Points, in no order, along strands that fork, close into loops and pass close to each other.
In the rows, zero is written as 128.
Two points are linked if the straight distance between their rows is under 98.7. Some points are linked to none.
nituz: [109 172 201 190 103 159  95 104 137 152 154 155 106  99 155 113  91 128
 122  94 144 138]
gaz: [ 97 112 102 135 129  93 127 120 155 110 120 131  94 132 163 137 148  86
 128 119 118 135]
Bulu: [119 137 106  99 110 122 111 142 162 116 157 160 144  93 126 102 159 108
 121 107 141 135]
paren: [ 98 132 119 156 147 146  75  86 162 135 108 117 110 143 143 137 122 122
 126 166 128 219]
siz: [106  95 117 145 123 192  91 137 163 147 126 122 152 101 128 131 154 138
  59 151 168 193]
Robol: [114 109 128 128 138 189  68 135 130 157 113 108 137 131 156 140 127 152
  62 171 182 199]
fek: [185  90 153 127 176 128 171  95 102 140  89 136  95 101 175 160  83 163
 133 143  91  90]
Nom: [172 144 168 115 153 118 123 148 117  96 153 140  41 114 171 137  92 128
 153 167  84  98]
dalen: [136 141 105 126 124 127 103  95 141  91 124 154 121 140 117  74 169 141
 164 140 131 172]
rezu: [108  85 164 156 148 181 165 105 120 102 105 158 111 121 126 163  62  86
 136  45  81  72]
nimud: [104  91 166 172 134 135 174  81 103 114 108 144 105 144 154 143  89 110
 141  49  84  80]
zupem: [ 96 111 136 157  89 160 140 137 175 127 147 105 158 120  62  80 149 170
 147 120 125 193]
saf: [126 109 129  83 150  78 138 133  80 178  77  83 128 135 160 150  94 107
 148 155 125 149]
Mana: [ 91  89 128  87 159 120 191  83 129 117  86 132 191 126 138 137  92 126
 182  99  87 151]
davu: [143 139 139 108 108  74 147 120  75 144 115 113 117 150 172  93 159 140
 143 140 127 122]
rur: [154 103 122 119 130 139 186  74  91 138 119 153 164 124 184  96 128 156
 155  69 130  83]
rova: [ 95 116 147 157  62 139 154 161 146 151 161 109 193 107  98 104 197  91
  99 108 144 109]
fazun: [117 179 144 111 133 145  92 116 106 149 116  98 179 160 109 117 140 158
 146 199 118 198]
nore: [123 143 156 133 163  75 135 117 139  93 106 122 111 170 147 152 111 126
 169 182 109 170]
timi: [183 114 153 115 146 177 148  57  83 139 128 141 125 105 198 114  95 129
 170  74  91  74]
didef: [154 149 157 102 115 108  90 137 118 141 145 143 137 122 171  94 172 139
 125 156 160 148]
Dev: [152  84  90 151 136 124 202  90 119 126  99 145 119 125 133 141 125 147
 126  97 114  87]
fuz: [104 148 147 144 107 104 131 170 133 183 130  98 140 109 164 161 140  85
  95 140 160 117]
zana: [109 133 140 135 150  92 127 160 114 120  98  99 119 194 112 182 133 145
 131 194 135 124]
Logut: [118 143 137 142  80 155 120 141 170 117 175 153 133  90  61  77 130 158
 141  69 125 138]
livup: [165 117 138 123 137 190 153  89  94 110 161 149 125 117 210 117  95  96
 156  54 101  70]
Rupa: [112  94 122  93 171 115 159  68 114 128  41 113 151 128  88 160 117 117
 122 123  76 142]
Lok: [165 156 158 130 101 135  79 155 106 209 141  99 126 104 124 105 124 117
 118 174 180 162]
milin: [ 51 128 131 109 122 146  49 124 128 126 136  83 145 197 102 140 162 145
 110 177 124 145]
Lagap: [107 132  98 101 130 107 131 137 123 101 113 132 145 173 102 120 179 143
 151 159 127 141]
pekef: [149 151 144 129 130 120 146 135 117 139 118 139 115  97 173 153  68  85
 142 104 144  94]
Fas: [125  95  69  69 146 104 136 143 148  89 108 101 125 130  52 131 101 106
 146 105  78 152]
lefo: [ 92 120 161  98 126  92  75 171  88 158 133  73 107 189 103 148 107 142
 135 197 137 121]
kirum: [146 106 104  96 128  96 155  96  70 153  83 118 131 145 172 105 166 158
 129 121 120 106]
tak: [ 88 142 147 143 116  79 121 145 111 164 103  72  99 150 125 165 131  95
 122 161 111 136]
Pesif: [153 106  74  97 141 130 156 143 152  72 119 150 114 115 100 118 113 109
 168 116 115 119]
vosi: [108  97 129 100 167 136 181 135 138 126  99 167 136  76 163 170 110 165
 127 117 101  90]
kode: [131 110 122 142 157  99 171 133 112 113  89 139  86 132 140 179 114 148
 105 144 109  91]
Zeg: [ 72 161 128 101 140  95 146 149 123 134 114  98 178 161 108 177 138 111
 130 166  92 147]
kop: [154  96 120 166 110 142 139 141 208 109 171 155 136 115 132  91 114 120
 146  92 177 146]
tef: [180 163 111 119 121 101  76 142  83 163 114 108  85 152 107 125 121 111
 132 161 154 123]
zivoz: [127 168 176 181 113 146  97 136 114 150 160 160 143 141 153 115  93  82
 132  53 164  96]
Galok: [187 137 110 102 158 114 127 127 116 143 176 134 118  89 223 123 122 112
  98 107 141  88]
runil: [180 107 122 113 144 130 147  56  84 153 115 133 122 100 195 103 128 154
 146  95  95  86]
lede: [ 96  95  72  83 120 115 131 201 154 116 133  89 156 149  53 128 144 147
 134 132 115 132]
savag: [ 97 104 109  70 162  95  95 132 108 118 101  87 147 208 148 179 103 118
 132 166 136 136]
venan: [111  92  90 117 109 144 178 117 128 174  95 122 181  96 128 135 113  99
 126  64 153 105]
forud: [152 152 140 194 121 148 146 110 126  95 138 173 117 157 111 126  91 108
 159  76 147  91]
Kon: [ 97 165 169 174 106 156  81  75 143 132 132 145 100 107 138 111 104  96
 143  94 125 164]
kesut: [127  98 108  97 118 111 190  88  93 125 100 147 161 127 159  87 153 154
 159  90 120 114]
gopi: [139 180 178 162 115  83 170 144  91 152 157 129  89 114 128 135 114 159
 120 127 103  78]
suk: [132  83 103 149  96 208 133 127  98 117 114 100 153 124 127  90 173 145
  58 154 158 207]
dig: [125 141 123 106 160 116  85 116 136  60 111 153  66 149 113 146 136 120
 139 158  82 127]
sego: [ 77 153 103  97 149 117 133 153 162 121 134 117 187 160  67 169 133 114
 134 163  92 161]
fisiz: [197 141 127  96 148 118 143 118  72 123  95 133  90 108 147 137  83 115
 145 135 106  90]
gali: [105 150 123 138  80 132 158 134 125 130 157 151 156 119  93 106 140 110
 133  61 136  89]
Gemup: [119  91 134 113 115 124 109 183 111 145 147  99 159 172 164 153 176 146
  66 166 179  66]
luk: [118 185 162 127 144 110 104 106 124 144 115 108 146 153  97 145 102 124
 155 184  96 193]
Vevaf: [181 123 104 183 133 144 149 131 183 113 180 165 128 114 159 123 109 105
 125  96 180 100]
dadot: [100 128 123 138 157 101 162 159 133 101  92 133 114 159  98 191 129 143
 115 165 121 115]
tos: [136 104 120 112 129  67 124 129  90 175  97  84  96 138 190 128 116  88
 135 141 137 139]
vezu: [156 182 130 128  97 104  84 130 105 183 163 110 101  98 138 112 141  92
  92 115 137 107]
sebuv: [129  92 101 118 143 133 189 145 158 116 142 162 134  85 152 139 109 140
 127  93 120  86]
suze: [195 107 162 134 178 121 177  99  79 172 143 119  90  88 166 138  73 176
 131 128  82  69]
Konat: [ 84 127 160 113 130 132  38 132 113 157 136  67 121 192 120 139 125 157
 122 196 140 159]
kar: [103 136 113 141 109 131 157 153 146 118 129 118 174 150  76 115 175 137
 153 162 139 147]
tulol: [154 125 162 124 121  88 102 177  95 198 197 124  91 125 131  85 140 150
 103 169 146 119]
Dabi: [182 159 117 148 147 132 107 136 146 117 123 164 110 130 138 138 124 148
 140 168 175 123]
rufab: [108  62  75 120 123 101 192 129 146 125 100 101 136 141 112 122 137 131
 144 104 116 137]
Zevi: [130  98 105 172  71 136 118 127 168 146 161 107 135 121  93  73 200 114
  96 110 144 145]
Zed: [145  97 142 142 137 138 190  90 110  74 102 156 125 146 156 124  92 107
 183  92 113 106]
kigi: [105 150 121  82 123 161  54 146 116 113 136 139 142 162  91 131 162 176
 112 163 156 123]
rit: [132 170 116 178 103 133 132 113 148 122 151 154 108 118  96 116 158 142
 116 121 132 111]
Sapid: [140 111 106 188  99 157 137 144 205 128 152 139 118 106  80 105 125 144
 128 109 159 154]
tar: [139 157 143 108 157  78 108 119 109 126 103  97 134 184 119 149 106 110
 161 190 115 174]
firot: [105 119 154 103 127  90 162 125 132 107 131 146 144 120 208 114 140 122
 152 116 131 136]
rede: [ 84  96 131 131 104 106 137 167 199 117 161 124 142 113 109 103 163 134
 126 116 131 167]
bop: [141 144 150 129  83 139 121 151 106 150 134 110 205 118 129 102 212 108
 107 157 166 121]
rekap: [134 110  60  90 120 108 146 169 151 114 109  70 154 151  37 130 123 114
 156 122 108 159]
rarik: [137 147 171 145 131  79 116 151 108 167 169 133  47 112 122 113 102 139
 135 163 104 115]
leba: [118 104 101 152 109 107 193 107 130 112 103 133 119 141 116 127 132 113
 137  95 118 110]
Lur: [133 132 160 148 148 138 161  99 145  52 106 143 110 141 110 152  72  60
 164 109 104 125]
fov: [110 155 176 197  98 171 101 109 144 146 160 169 140 123 132 108 113 118
 113  67 167 128]
Pifo: [ 81 152 146 178 136 169 151 121 180 137 121 130 175 127  94 152 112 149
 131 160 141 194]
Potu: [ 96 105 157 129 123 133  87 137 151 141 135 121 159 145 160 121 190 140
  95 172 152 186]
Pazi: [107 112  91 126 154 130 107 154 163 103 114 128 142 185  88 166 128 134
 137 176 157 150]
sila: [162 160 132 167 138 150 133 116 159 100 118 175 125 121 129 139 101 121
 170 149 169 138]
peme: [ 81 108 112 121 157 103 143 137 185  73 128 137  98 127  92 156 116 101
 140 125  73 149]
kiko: [101 115 135 177 120  98 165 132 176 109 171 160  98 123 157 130 156 142
 111 113 120 101]
Vori: [104  86 108 133  92  95 181 162 173 121 133  79 142 132  92 106 120 121
 159  83 123 149]
vekip: [ 85 188 152 124 121 111 139 162 117 144 113 111 164 128  99 167 146 124
 133 167 120 128]
madiv: [145 171 125 152 104 135 144 112  78 147 137 140 142 127 131 132 101  93
 125  47 142  66]
komo: [ 85  84 106 121 151 102 147 105 155  89  97 128  88 118 152 156 116  84
 133 113  78 134]
vute: [ 96 156 165  73 156  96  93 164 122 113 134 142 135 139 160 134 139 163
 143 172 123 145]
sipo: [119 180 110  96 155 150  96 131 157 106 122 161 156 113  76 150 111 117
 149 160 127 166]
lurak: [158 181 151  90 123 119  98 125 113 114 135 155 141 113 166  90 136 122
 169 142 153 150]
Vod: [ 61  98 122 115 121 195  42 108 125 121 130  87 145 175 109 129 148 168
  86 171 144 166]
Ropub: [118 122 123 119 111 110 157 146 130 181 124 113 159  89 184 158 132  83
  86  98 163 101]
Fepir: [118 164 140 114 130 169  62 119 105 143 120 138 101  99 130 112 134 177
  90 158 133 175]
zugem: [187 138  85  87 158 122 129 119  79 104  85 147  96 135 127 151 114 127
 122 134 118  80]
temeb: [121 164 150 133 134 109 152 125 117 116 100 130 102 100 123 179  77  79
 128 114 112 103]
sani: [108 176 161 171 131 167 125  97 145 132 107 137 140 117 103 145  92 146
 145 152 144 181]
ruges: [198 154 106 169 130  86 140 125  92 160 147 106  75 145 141 131 121 126
 115 142 145  90]
kosi: [169 177 148 131 120 101 108 134 106 156 115 121 102 117 114 129  87  92
 161 151 148 134]
Segas: [112 154  94 122 146 157 102 114 188 118 132 140 165 118  70 132  93  99
 154 136 120 200]
piduk: [115 142 170 138 101 171 124 104 120 144 123 121 201 122 135  91 164 141
 124 158 160 208]
kib: [150 104  75  65 146 129 160  93  99 112  71 137 161 121 122 122 118 115
 167 110 118 134]
fepov: [116  41 115 115 142 146 174  91 160 117  93 132 128  95 123 123  96 124
 170  68  75 124]
kuzi: [129 182 156 163 139 136 110  76 136 122 100 124 129 144  84 149  90 109
 155 156 112 193]
mir: [ 85  94 109 101 148 105 192  98 142 114  81 102 164 136  68 161  99 103
 130 101  59 153]
Zav: [139 180 155 133 122 152  75 143  93 167 125 132  90 113 100 111 129 193
 104 176 135 144]
Videm: [ 73  81 152 107 114 182  50 132 146 122 151 118 148 153 128 135 166 174
  62 165 166 160]
Lov: [115 110  98  68 174  93 134 102 103  75  77 115 133 183  97 157 121 116
 128 146  80 147]
reg: [ 99 165 171 166 117 134 115  97 145  93 135 157 112 127 136 113 113 108
 172 106 119 143]
rik: [174 115  63 129 181 131 150 113 122 112 171 135 101 111 170 145 130 144
  88  98 114  67]
kuv: [143  89  79 112 139 124 140 139 106 185  98 105 151 129 177 157 150 131
  79 126 166  88]
damu: [102 110 106 115 127  75 123 112 119 127  96  97 117 160 181 127 157  93
 134 138 127 156]
Divo: [117 148 162 131 165 112 143 112 147  72  98 130  92 124 117 174  83  74
 142 139  84 136]
miro: [117 146 170  93 141 118  71 149 118 142 135 128 134 150 156 110 145 173
 132 190 158 174]
nezem: [125  74  72 105 121 124 117 159 116 143 124 105 145 176 151 142 171 128
  76 137 175  82]
fopi: [136 154 156 164 136  84 179 144 110 127 117 135  81 133 129 166 121 158
 117 145 111  85]
rozek: [118 106  97 186 107 177 118 138 175 141 130 122 111 115  73 116 153 156
  96 142 147 164]
mor: [116 115 105 180 121 181 102 142 148 137 129 132 114 142  91 131 176 186
  72 170 153 130]
Kude: [114 126 104  72 121 153  74 170 144 119 147 148 166 136  86 110 181 154
 112 149 162 137]
Tup: [184 120  74 147 153 134 146 116 157  99 174 150 100 116 185 123 124 102
 119 103 141  91]
Roz: [167 189 164 132  93 101 141 136  68 170 140 121 123 124 115  98  97 116
 160 122 151 104]
sagum: [106 117 131 154  92 135 153 159 137 121 170 147 144 131  82  89 108 116
 138  16 124  85]
Riku: [188 158 148 119 135  92 132 151  80 153 116 122  71 117  82 132  67  99
 142 157 122 109]
Zef: [ 92 104  90  78 116 152  88 192 148 122 147  99 179 157  58 117 170 142
 116 152 145 131]
duv: [151 115 175 117 110 155  62 148 107 160 151 130 148 126 151 115 180 173
  60 174 170 148]
duzin: [ 97 131 150 160  74 150 160 152 156 125 154 125 183 128  63  82 171 154
 150 120 137 146]
zolot: [116 123 106  90 128 125 137 169  67 155 107 110 143 151 128 156 160 175
  82 143 135  57]
mavo: [156 108 149 137 167 176 160  76 134 152 126 158 139  70 164 163  97 151
 128  84  84  55]
sor: [142 102 187 129 114 123  65 167 109 170 182 108 114 159 157 112 159 185
  74 184 171 117]
denom: [181 139 104 108 154 123  66 137 138 123 169 142  84 109 198 126 124 101
  99 136 149  97]
mon: [117 162 152 121 115 153 117 111 146 127 134 149 191 119 134  97 141 129
 156 132 164 191]
tugop: [ 94 149 159  62 150  83 131 153  93 131 111 122 122 110 163 148 109 140
 147 151  92 129]
bivar: [129 183 188 169  91  99 145 145 104 177 176 116 120 110 137 112 155 154
 103 132 132  94]
rogif: [117 141  96  89 147 109 136 113 141  67 111 131 134 140  49 126 110  87
 159 119  71 160]
tamem: [ 85  75 122 107 131 125 182 104 148 123  94 113 151 108  83 136  79 108
 153  56  74 135]
daluf: [101 103 105 117 155 100 125 147 205  80 145 119 119 147  71 132 106 135
 162 142  81 180]
dabeb: [158 149 176 147  95  91 116 153  93 188 187  99 120 124 146  92 177 153
  80 152 137 109]
Veg: [123  79 130 165 129 144 168 127 135  84 127 157 125 165 136 110  74  92
 179  48 128 107]
pakun: [136 154 117 110 119 121 150  94 110  64 111 162 128 140  99  99 131 106
 189 111 111 130]
temi: [ 80 147 169 165  72 124 151 140 127 156 140 103 180 127 131 121 180  92
 114 117 147 114]
Durem: [130 146 127 101 128  96  89 171 104 156 139 120 100 138 149 145 135 139
  99 153 149  96]
fule: [159  66 132 126 156 198 182  93 151 115 123 158 122  83 154 148  86 129
 155  82  87  76]
gumu: [107 118  94 116 164 177  73 130 157 113 118 131 152 181  95 156 112 168
 120 186 169 181]
Vosel: [159 105 123  95 118  80 143 129  52 213 130  90 102 120 152 101 128 139
 112 127 117  96]
Bunan: [118 105 105  70 171  95 128 122  92 146  66  87 156 166 147 179 105 111
 132 157 121 150]
lag: [ 82 155 146 180 103  98 161 135 130 153 103  94 112 133 107 174 126  84
 117 129 124 112]
Zetun: [ 94 134 149  68 165  98 160 120 104 127  84 118 157 113 156 170  96 123
 146 135  83 140]
lum: [148  62 127 119 108 120 184 161 162 107 126 100 141 122 133  91  70 150
 185  44 127 123]
suzet: [104 125  93 134 142 177 110 120 188 117 132 129 136 109  72 122  99 147
 130 139 114 215]
nulud: [121 113 134 195 114 150 133 139 149 112 148 162 142 170 116 107  95  90
 162  49 168 120]
zotek: [125  82  91 100 101  88 159 166 166 119 105  53 123 117  97 117 109 148
 158  75  88 148]
tus: [132  88  88 105 130 130 162 127 135 179 104 127 172  87 175 143 134 107
 100  92 166 106]
fik: [186 107 129 149 170  88 170 129  96 184 146 103  79 107 178 147  71 145
 115 132 123  85]
zus: [107  91 145 157  84 190 110 139 166 157 151 122 169  77 100 120 184 123
  56 135 148 182]
dad: [129 131 131 120 112 168  85 166 114 149 123 101 199 137 112 119 195 125
 103 190 171 139]
zik: [111 158 138  83 140 142  43 146 116 109 129 134 117 166 108 155 111 168
 128 174 163 118]
Beved: [143 120  87 110 162 121 138 141 160  70 104 148 128 149  85 154 112 114
 157 154 131 147]
kiti: [110 135 162 169 133 157 129 106 164  69 136 165 105 132 121 138  81  78
 181  94 116 132]
Bunog: [162 135  96 106 140  97 109 130  84 116  78 110  90 168 114 150 120 110
 127 152 137 110]
nis: [120 104 102 127 120 182  88 101 109 131 108 110 143 143 143  86 170 156
  88 159 154 224]
kipub: [107 159 113 120 111 129 134 129 147 112 135 155 134 101  99 124 121  86
 147  92 128 121]
vuvor: [124  99 142 176 108 208 118 136  88 137 103  80 183 110 135 104 176 145
  66 187 151 174]
gafif: [155 117 104 139 121 163  71  93 130 131 115 140 112 133 159  89 159 147
 102 154 170 197]
bubeb: [172 115 144 154  90 131 130 111 145 133 209 147 170 112 121  96 204 140
  72 100 152 128]
ris: [182 132 106 178 117  88 147 114 112 159 132 106 101 150 184 126 126 101
 121 130 171 106]
zok: [139 149 156 156 128 123 122 109 156 104 198 161 101  99 200 105 136 116
 117 100 119 100]
gaf: [205 164 108 136 153 138 135 100 105  89 157 145  72 116 163 129 111 111
 138 120  98  76]
debu: [116 135 142  94 120 106 117 191  95 158 143 111 147 138 153 144 168 158
  81 159 155  78]
som: [ 82 141 128  86 145 102 178 126 132 112 115 130 190 126 138 150 106 108
 166 118 111 149]
Mev: [150 153 160 158  95 117 107 159 120 195 141  93 140 114 150 125 155  98
 103 161 176 129]
dez: [121 122 128  75 177 123 139 161 111 120 102 152 114  97 160 185  95 158
 118 144 111  79]
zis: [187 129 117 158 151 158 179  74  90 106 135 142 116 114 132 143  88 128
 125  67 100  53]
tutir: [103  96 103 120 105 144 173 147 138 140 114 121 171 112  84 132  85  92
 150  39 139 108]
vuged: [ 81 153 146 154  96 159 113 127 170 118 154 158 136 102  65 110 106 106
 153  67 123 141]
lilud: [143 155 133  81 172 112 114 180 112 106 111 151 108 124 140 174  92 141
 137 171 137  98]
fesa: [207 167  99 135 154 106 115 123  88 126 160 128  72 130 145 129 118 136
 115 134 123  76]
Vus: [146 103  60 128 137 109 154 127 139 117 168 139 105 113 134 114 159 138
  89  84 116  83]
maset: [111 143 143 147 124 123 156 118 131 120 170 155 111  97 183 136 110 108
 114  69 108  76]
vipa: [133 133 118 134 122 130  65 146 130 145 148 130 104 153 137 129 169 145
  79 156 164 113]
teg: [151 138 156 114 121  81 156 108  80 123 119 128  98 131 186 103 111 130
 172 125 111 115]
lutam: [160  91 111  93 145 146 157  58 104 110  60 144 135 108 135 117 120 118
 164  95  90 108]
Favu: [120 153 123 109 146 141  80  94 128 101 121 151 135 148 132  91 146 162
 154 168 125 202]
pafi: [143 152 106 131 104 144 122  93 138  90 129 155 143 140  74  73 138 123
 188 118 136 171]
Bive: [110 105 133 140  90 128 151 187 159 122 145 114 151 127  81 102  76 117
 162  24 135 114]
zeme: [142  98 126 125 149 165 197 115 135  94 151 171 126  96 165 130  99 145
 149  79  98  73]
Kiv: [ 86 149 116 181 106 127 131 137 143 143 110  98 127 142  79 157 167  99
 121 156 125 131]
nela: [114 161 142 172  68 145 134 108 132 135 165 143 147 123  94  84 185 134
 109  89 133 109]
gosa: [ 97 123 110 137 115 160 115 142 188 121 137  99 127 113  43 102 127 181
 135 125  94 206]
salog: [155 140 107 164 126 146 174 104 121  94 142 160 109 119 102 144  90  98
 134  65 112  64]
rufuf: [159 132 164 149  78 154 124 140 127 150 176 144 196  97 121 109 210 129
  70 136 164 126]
tobo: [ 96 142 114 162 129 109  86  99 156 143 109  95 116 161 123 148 141  81
 134 157 126 187]
Lare: [153 153 156 124 156 118  83 117 123  80 122 139  47 127 142 133 110 114
 159 172  87 138]
noluk: [152  95  83 140 101 110 184 143 150 122 171 124 122 115 114  91 136 146
 119  60 124  95]
los: [134  36  88 108 130 122 179 115 161 140  98 120 138  97 121 110 117 158
 159  81 106 125]
zozo: [ 92  92  98 144 120 102 161 171 186 122 149 132 111 118 116 134 155 133
 104 110 126 114]
bez: [108 127 115 121 122 166  96 153 159 148 128 100 203 129 102 128 172 107
 109 169 163 177]
zigem: [158  93 113 153 165 115 180  99 115 151  96 135 107 116 163 165 117 164
 107 124 109  76]
koz: [111 130  90  98 118 116 151 154 105 136 113 130 138 120 118 142 168 132
  99 118 128  88]
Gifi: [124 131 130 108 113 140 156 122 127  62 146 171 142 128 114  85 114 120
 203  84 114 122]
tad: [134 107  86  97 157 137 150 114 122 122  74 144 118  92 107 172 104 108
 108 102 104  93]
rep: [177 172 154 168 128 160 123 109 122  97 131 167 111 132 139 128  80  95
 175 110 151 104]
Geso: [124 132 116 126 160 178  58 130 139 124 113 137 119 148 135 147 112 175
 106 181 176 173]
vur: [ 94 138 116 173 124 157 100 147 138 136 107 104 129 152  78 146 173 145
 108 186 137 129]
zom: [ 86 166 138 118 105 115 170 161 103 141 118 127 158 114 117 149 159 135
 115 130 122  93]
Nuva: [125 138 126 133 118 129 159 104 104 153 124 134 126  93 167 146  99  99
 117  62 126  76]
bepav: [161 112 110 165  84 139 121 117 171 128 193 141 129 107  91  63 184 150
  93  87 137 144]
Fol: [137  85 118 160 132 171 179 111 133 106 130 152 113 111  86 139  66 108
 132  25  87  63]
mapu: [127 141 113 143 124 139  91 128 166 127 143 159 113 114 126 116 165 138
 104 137 148 142]
poku: [ 80 102 138 131 125 123 121 143 182 116 146 131 164 140 128 104 181 159
 126 166 131 193]
lazi: [168 111 117  94 142 111 135  93  92 171 141 122 126  86 219 106 132 136
 109  93 116  93]
Bir: [156 124 138 117 129  67 130 158  84 188 167 117  73 117 143 101 103 123
 123 144 125 101]
Zur: [109 119 157 102 144  67 117 161  79 139 107  95  85 183 122 151 116 151
 133 180 115 116]
Zupa: [144 176 142 160  89 111 152 120  96 150 119 117 131 138 121 132 124 100
 136 102 149  95]
tam: [210 138 141 139 154 160 176  82  83  95 135 136  80 113 163 139  85 117
 140 107  82  61]
Kiga: [151 112 168 130 126 125 160  86  85  93 111 136 100 146 199 111  92  99
 192  95 101 111]
pako: [107 126 169 167 107 176 130 131 113 146 112  97 181 123 135 104 183 160
 103 191 144 186]
Bomo: [108 163 141 109 143 160  98  95 112 135 119 126 168 136 144 100 131 172
 127 173 118 230]
zake: [120 138 130 127 101 126 154 141 158  83 161 165 128 111  78  78 138 155
 171  94 112 126]
zakom: [178  85  67  93 153 146 176 138 131  78 120 164 105 107 114 120 111 145
 145 107 101  88]
liveg: [131 140 142  76 163 111  78 164 103  94 111 128  95 173 109 182  81 150
 132 176 143 106]
dos: [163 162 179 158 139 118 103 129 128 135 172 147  46  97 153 112  87 138
 147 155  99 119]
Movag: [138 193 124 132 129 113  92 144 117 138 147 147  76  97 112 151 126 122
  98 129 105  80]
Batup: [103 104  90  69 175 103  94 120 132  72 112 120 144 211 117 166 104 117
 137 161 110 144]
novu: [125 197 144 134 122 135  81 151 114 148 126 144  98 113  86 148 144 162
 101 164 124 114]
vuzo: [112 138 108  78 144  85 120 115  94  85  97 127 130 180 122 127 150 133
 162 155  96 149]
Gise: [ 88 100 152 156 124 148  60 130 134 165 121  72 147 156 158 126 175 129
  91 191 151 185]
kenu: [180 164 134 103 144 139  50 141 128 136 157 152  80  92 173 111 112 124
 130 156 142 127]
sem: [144 195 121 124 119 114 125 136 108 156 167 135 113  78 139 139 124 110
  90  93 119  71]
bas: [146  98 150  95 161 129 144  39  99 120  37 119 135 115 115 133 107 106
 151 109  75 130]
diru: [113 125 148 157 150  96 157 131 166  87 122 151 114 143 171 146 122 129
 167 155 132 147]
bavik: [155 128 155 143  99 133  91  93 132 140 141 142 134 122 177  78 176 133
 110 138 167 181]
levo: [143 165 124 131 109 156  54 124 118 183 115 103 128 112 127 116 139 106
 108 163 171 175]
beko: [121 134 169 160 125 100 126 134 170 131 182 158 116 110 193 126 169 140
  87 129 139 126]
Nepet: [134 163 154 112 137 135  45 127 131 153 136 138  82  94 151 108 110 132
 126 160 131 165]
dere: [130 133  98 139 154 139  85 130 163  74 129 170  63 138  97 145 132 137
 125 149 114 116]
zafe: [104 107 123 156  75 162  98 148 158 153 150 102 167  97  82  96 211 100
  79 130 135 140]
tumek: [ 90 139 135 144 118 107  74 136 135 160 119  81 121 157 140 136 163 102
 116 173 138 156]
Diti: [ 99 159 137 102 126 114 145 131 139 114 132 142 188 133 140 123 131 106
 169 131 147 163]
Fena: [152  75 114 139  91 114 189 162 156 127 150  97 130 107 119  94  96 162
 142  30 123  99]
tuzuf: [131  76 154 111 117 173  61 147 142 132 162 148 159 127 140 136 186 168
  48 156 176 153]

How many points has the smallest loop of links through each point below? Write - if it is on no loop.
Gemup | 15
miro | 15
Zef | -
Bulu | 6
leba | -
kosi | -
Bomo | -
Robol | -

A fork is a point with three links, a tip a point with one. Leave the first point through the second and follow the links. Name the first fork or tip that comes.
Vus; rik | tumek
vezu; sem | runil
dez; lilud | rogif
runil; lazi | vezu
kib; lutam | rufab
zake; Gifi | luk
